A landscape with many valleys, sampled at points; each row gives a point and its height.
A ball rolls from a point to the lowest of its 2 nearest points, and stops where none of them is lower. Distance is the straight distance between rows; heights are no part of it.
(391) (h 508): [  6   8  -1  15 -12  -1 -13   1  -3 -12  16 -11  -5 -10  -9  12  20  32
  36  37 -12]
(475) (h 212): [ -1   4  15  -7   2 -20  -4   3 -17  -6   8   4   1  16   2  -2 -13 -14
 -10 -17 -16]
(283) (h 150): [-32 -27 -33 -27  47 -18   4  14  19  10   4  19  28  20  44   1   8  11
  -7 -15  23]
(526) (h 391): [  6  10   4 -10 -23   2  16 -25 -13 -15  16  -3 -31  -4  -4  -9  19   3
   0  10  -7]
(271) (h 544): [ 35   2   0  -5 -36  14  -3 -26 -24  49 -30 -23  -4  -5  -2  -3  10 -26
 -13  17  20]
(530) (h 565): [-17  -2  11   4  31 -22  -1   0  25   8  17   8  11  22   5 -12 -17  38
   6  -9 -17]
(683) (h 196): [ 18 -17   4  -1  23 -10  25 -21  13  24 -21   2 -40 -11  12   6   1  13
  -9 -25  19]
(938) (h 619): [  5   6  30  13   5   5   0  12   4  34 -27   5  -4  -1  -5  14 -13 -18
 -11  -2  11]
(1029) (h 317): [ 21  29  39  -2 -45   2 -14  -2 -40 -14 -21  -9 -13  -1 -26  -3  11   2
   8 -15 -21]
(138) (h 696): [ 16  28 -23  20 -25  10 -35  22   7 -47  31   8   4 -17 -13   5   0 -16
  23 -13 -21]
(897) (h 645): [  9  12  25  30 -29  15 -13  13 -20   7  15   5  12   3  -6   4  -9  18
  -3  22 -26]
(866) (h 353): [-11 -17 -18 -18   9  -9   7   9  -7  -2   0   4  13   7  16  -9 -40 -24
 -30   5  22]
(310) (h 316): [-13  -5  17   2  53  -9  -1  17  48  22  -1 -13   2  -2   6   9  17  24
  24 -10  10]
(477) (h 625): [-25   4  -5  -1  35   6  -3  18  34   5  37  16  21  12  13 -13   6  -9
   6  -4   5]
(553) (h 134): [ 16  21  19  12 -39  15  -2  -1 -25 -16   8   8  -9  -8 -20  -5 -14 -14
 -14 -12 -16]
(554) (h 466): [-12 -20  10   9   9  -4  25  -3 -12  14  -7   2 -10  14  -4  -6 -31   5
 -38  -4   1]
(162) (h 664): [  4  12  44  -9 -12  12   1 -11 -11  35 -24 -25   8  10 -20   2  24   5
  16  25 -10]
(536) (h 772): [ 27  -7 -34  15 -24  29 -25  23  -8   0   4  -3  23 -30   0   9   9 -56
  -8  -8  -1]
(252) (h 657): [-23   3 -10  -4  10   7  -9  30  17  -4  30   4  15  -1   5   2  21 -39
 -10   4  -3]
(136) (h 62): [ 16   4   8  15   4  16  -1  11  19  -2  16 -20 -13 -35  -7  -3  -1   7
  15  18  18]
(86) (h 739): [ 14  21  -4  10 -43  13 -29  14  -2 -55  26 -18  -1 -24 -33   0 -16 -13
  -4   0 -15]
(330) (h 345): [  9 -18 -30  14  -5  -1 -10   0 -29   3 -32  -3   1 -29  -5  17   9 -37
  -7   7  10]
(267) (h 224): [-45 -21 -24 -20  37 -38   6   5  24  -2   5  23   4  38  28  10 -10  17
 -20  -8   6]
(1042) (h 440): [-22 -33 -11  -1  46 -25  10  -1  13  16 -17   2 -13   0  22  25  34  12
  -3 -18   1]
(751) (h 229): [  6   2  10  -9  23   5   3   8  27  14   8 -18  -8 -12   4   5  22  -2
  20   9  16]
(351) (h 418): [  6  32  52 -19 -39  11   5 -13 -39 -28 -16  -8 -13   1 -28 -27  19  35
  11 -12 -19]
(1022) (h 527): [ 11 -28 -41 -14  24   3   1   8  -5  14 -17  14  21 -14  38   1   6 -17
   0 -13  37]
(342) (h 358): [-22 -10 -40  15  15  16 -12  20  11 -24   1  10  24 -30   2   5   2 -37
   3   6  18]
(429) (h 569): [ 19   0 -27 -12   6   5 -16  15   7  -1  -3  13   6 -20  26   4  -3 -29
   7 -16  30]
(420) (h 405): [-16 -14  -7 -22  28 -20  29 -19  15 -17  13   7 -21  14  12 -14  -7   4
 -17 -19   3]
(13) (h 670): [ 12 -11  19 -27  17 -21  12 -13   7  32 -24  -1  -6  22  19   0 -18  -1
 -26 -23   8]
(928) (h 535): [-17   9  26   1   2 -10  -3  -8  -8  -6   4  -1  19  22 -15 -15 -14  43
   9  12 -26]
(294) (h 661): [ 16  28 -13  -5   0 -12 -41  40  11 -33  16 -23   5 -12   0   3 -11 -14
  48 -14   4]
(233) (h 458): [ -9  17  17  -8 -25   7   4 -16  -8 -20  24 -17 -10   3 -15 -14  34  32
  25  29 -23]
(276) (h 512): [ 14 -19  14 -20  18 -22  13 -36  12  25 -23 -30  -2  17   9   7  29  48
  13 -15 -26]
(262) (h 441): [ 38   5  23 -10 -19  -9  -4 -24 -26  18 -37 -12 -12   3  -3  -1   1  12
  11  -5   4]
(821) (h 608): [ 26  23  14  27 -58  29 -21  10 -27  -6  -5  -1  14 -11 -21  12   4   1
   8  22 -23]
(844) (h 493): [ 30   2  15 -21  12 -11   2 -22  -3   8 -23 -19   4   3   4  -6   8  25
  30 -14 -14]
(898) (h 514): [-14 -10 -34  21 -17   7  14  -9  -9 -17  -2  27 -13   6  -1  11 -14 -17
 -23  20   9]
(790) (h 381): [-27 -21 -10  12  57  -3  -1  18  25  14  -8   8  12  -7  13  11  26   4
  18  -9   5]
(614) (h 567): [  3 -13 -32  -6 -18  23   5  -8  -1  -2   7  -8  14 -18  -3  -1  -3 -42
 -16  33  21]
(732) (h 334): [  5  -2  -5  -8  26 -17 -12   8  -1 -11  13  -6  11   6   7  -9  11  -2
  21 -24 -26]
(19) (h 639): [ -8  27  58  -2 -21  30   3   1  -7   9   1 -23  13   8 -29 -13  22  20
  23  16 -19]
(123) (h 632): [-10  -1  16   4 -10   6  10 -17 -19  11 -19   2  -4   7 -18  12  20  -2
   0  33  -6]
(35) (h 487): [ -6  32  52 -12 -14 -10   1 -17 -13 -25 -13   2 -17  16 -21 -19   0  55
  16 -34 -25]
(89) (h 607): [-18  43  31   0 -25  26 -15  11   5 -26  19 -21  18   3 -41 -15  17  12
  40  23 -19]
(341) (h 653): [ 16  29  -8  -1  -7   1 -11  -2  12 -31  20  11  -3  -4  -5 -11   1  -1
  36  -6  -9]
(671) (h 300): [-26 -15 -28  -2  27 -37 -10   1  -1 -15   5  23  11  20  17   5  -3  15
   7   2  -5]
(529) (h 741): [ -6   3 -44  18   6  11 -47  55  25 -36  27  -4  36 -42  -3   8 -12 -24
  12 -14  14]
(266) (h 615): [ 34  18  -7  -9   3  -4 -17  12   6 -14   6  -7 -13 -19   7  -2   2 -21
  28 -22   6]
(561) (h 354): [-27   0  -2  -7  15  -5  30 -29   1  -2 -22  30  -2  37  -5  -2   4  -3
  -7 -10 -20]
(653) (h 482): [-19   0 -32  -1 -16  19 -14  18  23 -24  17   5  24 -16  -7  11  -8 -36
 -13  32  21]
(720) (h 556): [ 27  21   1  19 -36  25 -25  12  -2 -19  14 -23   4 -24 -18   8   5  13
  38  25 -10]
(738) (h 404): [ -8 -15 -15 -30  40 -31   1   0   2  -9  10   0  -3   5  22  -9   9 -12
  -3 -33   1]
(230) (h 648): [ -2 -10  15 -10  33  -6   1  10  14  28 -21   6   6   3  11   7  -2 -14
  -5 -26  13]
(499) (h 282): [-41 -17 -12 -16  34 -19  31 -22  22  13 -19  25   6  48  18  11   0  10
 -19  -9 -13]
(356) (h 299): [ 24  11  -7   3 -30  10   3  -7 -12  -9  15  -6 -25 -18  -7  -1  12 -33
 -11  -3  -1]
(64) (h 564): [-10  37  34   4 -45  33   2   4   3 -26  21  -2  -4 -10 -34 -12   8   6
   4  30  -7]
(867) (h 486): [-22  13   7  11   3  -7 -21   1  -8 -20  -2  -1  30   6 -23  -3 -16  17
  29  30 -15]
(673) (h 687): [  7  -1  39 -15  -6 -22   7 -13  -4  27 -10   0 -12  29  10   2 -13  33
 -20 -18 -18]
(532) (h 304): [ 25 -25  -9   3 -12  -9  25 -27 -26  37 -24 -11 -34   3   9   3   3   0
 -33  -6  11]
(726) (h 737): [ 18   8 -14  12 -15   5 -36  42  -4 -19  28  -9  13 -21  -5   9   2 -37
   1 -14 -12]
(625) (h 617): [ 19  -3 -16 -17 -12  13  -6  -9  -7   2   3 -17  22  -4   1  -9  -4 -17
  12  27   6]
(237) (h 102): [ -4 -38  -6 -10  25 -28  33 -21  11  21 -10 -17 -36  10  21  11   4  28
 -27 -16   6]
(484) (h 700): [  5  10 -21   9  27  -3 -36  51  18 -24  19 -15  20 -26   1 -11  -8 -19
  33 -31   8]
(309) (h 513): [-16 -10  22  10 -17   0  35 -23  -5  14 -13  14 -17  23  -2  -2 -26  44
 -28  15  -6]
(642) (h 349): [ -4   1   8 -11   6  -6  31 -27  15 -13   3   8 -28   5  -1 -19 -18  28
  -6  -2  13]
(394) (h 445): [-14   0   6 -16   7   1   1  10  14  -4  21  -8  11   4  -1 -19 -27 -11
 -14  18  16]
(187) (h 591): [ -4   6  26  10 -43  26  21 -18 -28  14 -10 -12 -21  -4 -29   3  21   1
 -18  31  -4]
(153) (h 46): [  3 -10  -2 -21   0 -27  -6   6 -19  12   1   2 -10  18  22  15   8 -30
 -19 -14  -3]
(519) (h 511): [-18  21  19  -1 -14  17   1  -1  14 -13  30   8   4   2 -15 -12 -12   0
  -1  21   0]
(757) (h 392): [  4 -33 -16   6  11  -6  27  -7 -22  15 -24 -11 -21 -12   8  -7 -23 -18
 -37 -11  26]
(987) (h 783): [-20   4 -41  26   3  -6 -33  29  19 -40  30  14  18 -29 -12   3 -27  -7
   0   2  16]
(1040) (h 225): [-17 -14 -12  -6   6 -20  -9  18 -11   5 -20  23   1  11  18  22 -19 -31
 -26  -8  17]
(546) (h 175): [-11 -50 -21 -16  27 -31  26  -2  10  44 -16 -14 -22  20  43  25  12  17
 -44 -17  18]
(285) (h 485): [  5 -17 -21 -10  -9  14  43 -37 -15  15  -6   6  -6  19  13 -22 -17 -10
 -29  11  16]
(756) (h 484): [  7 -31 -26  -3  27  10  18 -15  -4  31 -17   4  25   5  23  -6  -1  -2
  -4   0  11]
(476) (h 656): [  8  -4 -26  11   5  13 -12   5  -1 -14  28 -12  29 -18  -2 -18  -7   3
  13  21  -8]
(248) (h 581): [  0  30  38   7   4   0 -14  16   9   0 -20  11  -6   3 -17   9 -16  -2
  19 -10   3]
(73) (h 663): [ 11   4  15  24   1   3  -8  20   5  14  20  11   5  -1   4   3 -23  15
  -7   4  -5]
(689) (h 396): [-23   5 -19  12   7 -20 -20   6  -3 -29   0  27  13   7  -8   4 -22   3
  10  10  -5]
(957) (h 629): [  3  19   2  15   8   0 -31  39  21  -4  30   2  22  -6   4  -2 -21   9
  24   7   4]
(703) (h 436): [-17   8 -11  14 -15  12  23 -28  -6 -14  -2  40 -12  18  -2   1  -4   4
  -7   5 -14]
(199) (h 548): [ -4   5  31  14 -41  17  26 -24 -26   7 -17   5 -22   3 -17  -2  -7  38
 -18  26   5]
(133) (h 483): [  0 -22   4 -25  41 -35   3 -12  28  18 -11 -21  -2  18  17  17  33  26
   8 -24 -18]
(498) (h 223): [-32 -50 -42 -20  39 -23  24   7   6  22  -7   3   6  25  50  13   5  17
 -35 -16  20]
(549) (h 271): [ 17  -2  19  10  11  -3  18 -19  11  14   0  10 -33  -3   5   8  16  30
   9 -21  -6]
(962) (h 592): [-20  20   3  -2  25 -12 -16  10  34  -8  27   3  17  11  -6 -18 -16  20
  29   8   0]
(1043) (h 536): [  1  38  45  -1  -8 -11 -19  10   4 -19  -5  -6 -14   6 -23  -7  -6  32
  38 -17 -12]
(794) (h 701): [  8   5  43 -14 -30  -5  13 -21 -24   7   9  -6  -8  31   6 -20   2  49
 -14 -10 -26]
(696) (h 437): [ 20 -14 -11   1   3  17  22 -14   2  23   3   4  -3  -7  18 -11 -14   3
 -14   8  16]
(915) (h 162): [ -5 -14 -37  25  -2  23 -10  19   1   8 -17  20   4 -29  10  26  12 -42
 -13   7  24]
(628) (h 455): [  6   3 -12  19   3  10  -8   1 -12  -9 -20   7  10 -17 -16  10   9 -27
  15   5 -10]
(1050) (h 375): [ 38  -5   4  10 -25   8  14 -24 -20  19 -15   3 -27 -11   3  -5  -5  11
 -12   1   8]
(486) (h 463): [-17  -2  -3  12  33   9   8  -4  11  -4  -7  14   8  -4 -11   0  20 -20
  17  -7  -7]
(261) (h 490): [ 14  -5  -9  11 -35  27   9 -18 -23  33 -24  -8  -5 -12 -11   2  -1 -50
 -34  19  22]
(222) (h 406): [ 21   4 -19   6 -59  27   0 -18 -21  -4  -2  -6 -12 -23 -20   5  13 -50
 -30  12   3]

Where does a ball stop that starts at each point below?
(673): (553)
(19): (153)
(477): (283)
(276): (136)
(73): (283)
(897): (356)
(162): (532)

Call two points neighbours if one is among the 2 nearest of the other. Go from one point of each pair to the other, from neighbour to neighbour, staying as low as possible. Name the highest point that can't be avoided.
(915) / (136): (486)
(532) / (136): (276)
(153) / (283): (420)
(283) / (237): (498)
